Each scene shows the same named points in several views. A view is turned or mirrored, and shifted as a whole, has a little noise and may leave points out.

Scene 1
View 1
J_614: [ -8   5 -12  10  24  -7  -9 -17  10  -1  -8 -30   4  14 -16  14  11   4
  23  13   0 -13   3  -7  -3]
J_15: [-23  -4  -8  -1  15  -5  -3  -7  -5 -24 -14 -17  -9  13 -13  18   5   7
   4  -3  10 -12   3  -6  -1]
J_918: [ -9   0  -7   7  24   1  -8 -16  -3  -4  -7  -6 -14   9   4  11   4   5
   5  -4   2  -6   8  -1   2]
J_191: [ -3   6  -8  13  26  12 -19 -20   2  17  -2  -3 -16  -3  21  12   9  10
   4   0  -4  -9   6  11  -2]
J_274: [ 10   5 -14  22  10   2  -2 -10  31  25   1 -25   2 -11  14   7   8   2
   2  14 -17 -11   3  10 -19]
J_512: [ -8  -1 -10   8  12   1  -1  -8   7  -3  -5 -16  -8   1   4  13   6   6
  -1   1  -2  -9   5   0  -8]
J_39: [  3  -1  -8  11  15  -4   1 -13  14   2  -5 -18  -2   5   2   9   5  -1
   6   7  -7  -8   7  -3  -8]
J_85: [ 22   5  -8  22  30  -2  -9 -28  21  25   0 -12   1   6  11   2   6  -4
  21  13 -18  -2  11  -1  -1]
J_867: [  2  -5  -7  11  18  -2   2 -13   1  -6  -5  -3 -14   7  11   8   1  -1
   0  -4  -3  -1  11  -4  -1]
J_66: [  8  -2  -7  16  18   2  -2 -15   8   9  -2  -1 -13  -1  18   5   2   1
   0   0  -8   0  12   3  -3]
J_887: [-35  -7 -11  -6   2 -11   7   4  -3 -39 -15 -33  -4  14 -26  23   8   7
  -2  -1  15 -17  -3  -9 -12]
J_928: [ 14   4 -13  24   7  -2   4  -9  39  25   4 -33   9 -10   9   5   8  -2
   4  21 -22 -11   5   6 -22]
J_815: [ 17 -15  -5  14   5 -12  20  -5  18  -7   1  -7  -7   2  13  -3  -7 -11
  -8   0 -11   8  15 -12  -5]
J_631: [-21 -10  -3  -3  16  -4   2  -6 -17 -35 -13  -2 -19  18  -6  14  -3   4
  -3 -11  15  -4   8  -9   4]
J_949: [ -9  12 -17  18  18   6 -18 -15  21  21  -5 -34   5  -2  -1  19  19  10
  14  18  -6 -22  -3  10 -14]
J_828: [  4  -9  -8   9   9  -8  12  -7  13  -8  -4 -13  -7   5   5   5  -2  -3
  -3   0  -5  -1   9  -8  -7]
J_146: [  1  -3  -6   9  18   4  -1 -13   0  -1  -4   4 -17   2  17   7   0   3
  -4  -6  -4  -1   9   2  -2]
View 2
J_39: [-3 -4 -7  3 11  5 -1  8 -1 -8  7  8  1 -1 -4 -9 10 -4 -3  6 10 -5  2  2
  5]
J_274: [  2 -11 -20  16  17  10 -16  -7   1   1  14  17   5  -5  -3 -10  18 -11
   4  26  18 -19   8   1  11]
J_85: [ 11   0  -8  21  14   0 -15 -10 -13  -2  10  13  -8  -5  -7 -11   5  -4
  -8  21  20   3  -2   2  10]
J_867: [ -6  -3   6  -5  13  -1   7  18  -3 -22  -4   6   3  -1  -9  -6  12  -3
  -8 -16   6  -5  -3   5 -10]
J_15: [-16  -4  -2 -17   2   9  25  27  11 -22   6  -4   4   8  -1 -11  13  -3
   1 -15  -6  -1   0  -5   0]
J_66: [  5  -6   0   7  22   3  -8   2  -2 -17   3  17   6  -9  -9  -5  14  -6
  -1   0  14 -13  -2  -1  -9]
J_614: [ -2  -3  -8  -5   1  11  13  10   7 -13  14   0  -1   7   3 -14  11  -4
   0   7   2   4  -3  -8  12]
J_631: [-17  -4  10 -25   5   4  26  32   8 -31  -6  -1   8   5  -6  -8  14  -1
  -3 -29  -7  -6  -2  -2 -15]
J_949: [  6  -9 -19   4   6  19   2  -2  11  -4  27   5   2   4   8 -15  14  -9
  12  29   6  -4   0 -14  19]
J_146: [  1  -8   7  -3  22   2  -1   9   0 -25   1  14  10  -9  -8  -4  15  -7
   0 -10   9 -14  -3  -3 -15]
J_828: [-12  -4  -5   1  12  -1   1  15  -2 -10  -1   8   3  -1 -10  -8  12  -3
  -9  -6   8 -11   5  10  -1]
J_928: [ -3  -9 -26  22  16   6 -18  -4  -1  10  13  15   0  -3  -7 -13  14  -9
   1  30  18 -17  12   7  19]
J_887: [-35  -9 -12 -25  -8   9  34  39  19 -13   4  -9   3  20  -1 -14  16  -3
   2 -15 -13  -8  11   3  12]
J_191: [ 15  -9   3  -1  22  12  -2  -3   6 -24  14  16  11 -11   1  -9  18  -9
  10   7  10 -11  -8 -17 -11]
J_512: [ -7  -8  -7  -4  12  10   5  14   7 -14   7   7   7   2  -3 -11  16  -6
   3   1   5 -12   3  -3   1]
View 3
J_928: [ 22   1  -5  10 -14  -7  13   9 -31 -11   6 -11  -8  -8  -5   7  -7  -6
 -23 -18  29  10  -5 -11   9]
J_887: [  5  21  -6  -8  44  -4  17  18  20  23   6  -3   8   5  -9 -24  31  -4
 -11 -23   3 -28  14 -15  21]
J_631: [ 12  10   6 -32  44   6   5   6  29  14  -2   0   8   9  -1 -10  19  -5
   3  14  -1 -34  -2  -2  16]
J_867: [ 18   0   9 -20  20   6  11   4   7  -2   0  -8   0   0  -2   4   4  -5
  -3  15   8 -12  -7  -2  13]
J_15: [  7   8   4 -10  41   4  18  12  19  10   1  -9   3   1  -8 -12  21  -1
  -5  -2  -2 -18   6 -12  18]
J_146: [ 16  -1   9 -20  17   9  13   2  10  -7  -2  -9   1  -5  -4   5  -3  -3
  -2  20   9 -10 -13   0   8]
J_512: [ 12   6   1  -6  20   4  18  10   5   1   0  -9   1  -7  -7  -3   5  -2
 -10  -2  12  -9  -2  -8  11]
J_815: [ 29   4   9 -27  -1  -4  -7   1 -14   0   4  -1   0  12   7   6   3 -16
  -4   8  19 -16 -11  -1  15]
J_85: [ 25 -10  13   5  -1   2  20  -1 -24 -19   0 -21 -14  -4  -5  15  -5  -1
 -11  15   7  20  -8 -10  15]
J_66: [ 20  -3   6 -15  10   7  13   2  -3 -10  -2 -10  -3  -6  -1   8  -5  -5
  -6  14  14  -4 -12   0   8]
J_918: [ 12   0   8  -9  29   8  19   6  12  -3  -2 -14  -1  -4  -7   0   7   2
  -5  13   2  -6  -4  -6  11]
J_828: [ 20   4   6 -15  12  -2   7   7  -6   3   4  -5  -1   6  -1   1   6 -10
  -6   2  12 -13  -4  -7  16]
J_274: [ 16   0  -4   7  -7   0  18   9 -20 -14   3 -11  -6 -14  -7   7 -13  -3
 -20 -11  28   6  -9  -6   4]
View 4
J_631: [-17  -1  -7 -27  -7 -23 -16 -14   0   5 -27  -4  21  12   3 -13   1   5
   9  15 -28   0  -1  24  20]
J_867: [ -4  -4  -5 -13  -2 -16 -13   9  15  12 -11  -7  18  -1  15  -6  -2   5
   6   3  -8   3  10  12   4]
J_828: [ -4  -1 -10 -12   2  -8 -16  11  16   2  -6  -1  10  -4   5  -9  -4   5
  -1   6  -5   7  20   4  11]
J_887: [-16   1 -16 -30  14  -3 -10 -20  -9 -21 -22   5   3   1 -17 -19   0   1
   5  27 -37  10  -1  16  23]
J_614: [-11  -2  -8  -9   8   8   4  -1   7  -4 -12  -4  18 -18  -6 -13  -5   2
  11  11 -14   8   2   8  -9]
J_928: [  9  -4 -17   2  26  16  -2  28  18  -6  13   0   0 -24   5  -4  -5   4
  -7  -2   6  17  24 -11 -17]
J_815: [ -4   1 -10 -11  -2 -16 -26  18  24   6  -1   0   7   3  12  -5  -4   7
  -7   1   5   8  33  -1  19]
J_66: [  3  -6  -5  -8   4 -12 -12  17  16  16  -3  -9  18  -6  20  -4  -1   8
   2  -5  -3   4  12   7  -6]
J_949: [  2  -7 -11  -3  24  22  12  10   6  -4   1  -6  11 -29   2  -8  -3   3
   6   3 -12  12  -2   3 -32]
J_918: [ -6  -6  -3 -13   0  -8  -5   0   8  14 -14  -8  23  -5  11  -9  -2   5
   9   6 -12   4  -3  16  -4]
J_512: [  0  -4 -10 -14  12  -3  -8   4   6   2  -7  -3  12  -8   7  -9  -1   5
   3   5 -15   7   6  11  -2]
J_39: [ -5  -3  -9  -7   6   2  -6  10  13   3  -5  -2  12 -13   4  -8  -6   5
   3   4  -4   7  13   3  -5]
J_191: [  6 -13  -2  -7   9  -6   0  11  10  22  -4 -14  23 -13  24  -3   0   8
   7  -7 -12   2  -4  15 -24]
J_15: [-13  -3  -8 -25   1 -10  -7 -13  -1   2 -23  -6  20   3   1 -13   0   6
  12  14 -28   2  -8  23   8]
J_85: [ -4  -3   0   9  -3   7   2  23  27  11   0  -8  21 -25  11  -6 -10   4
   7  -6  13   8  16  -4 -25]

In a view up to two points have been moved. Name them for each view, in the order of its rows, or write -.
view 1 -> J_614
view 2 -> J_85, J_867
view 3 -> J_631
view 4 -> J_15
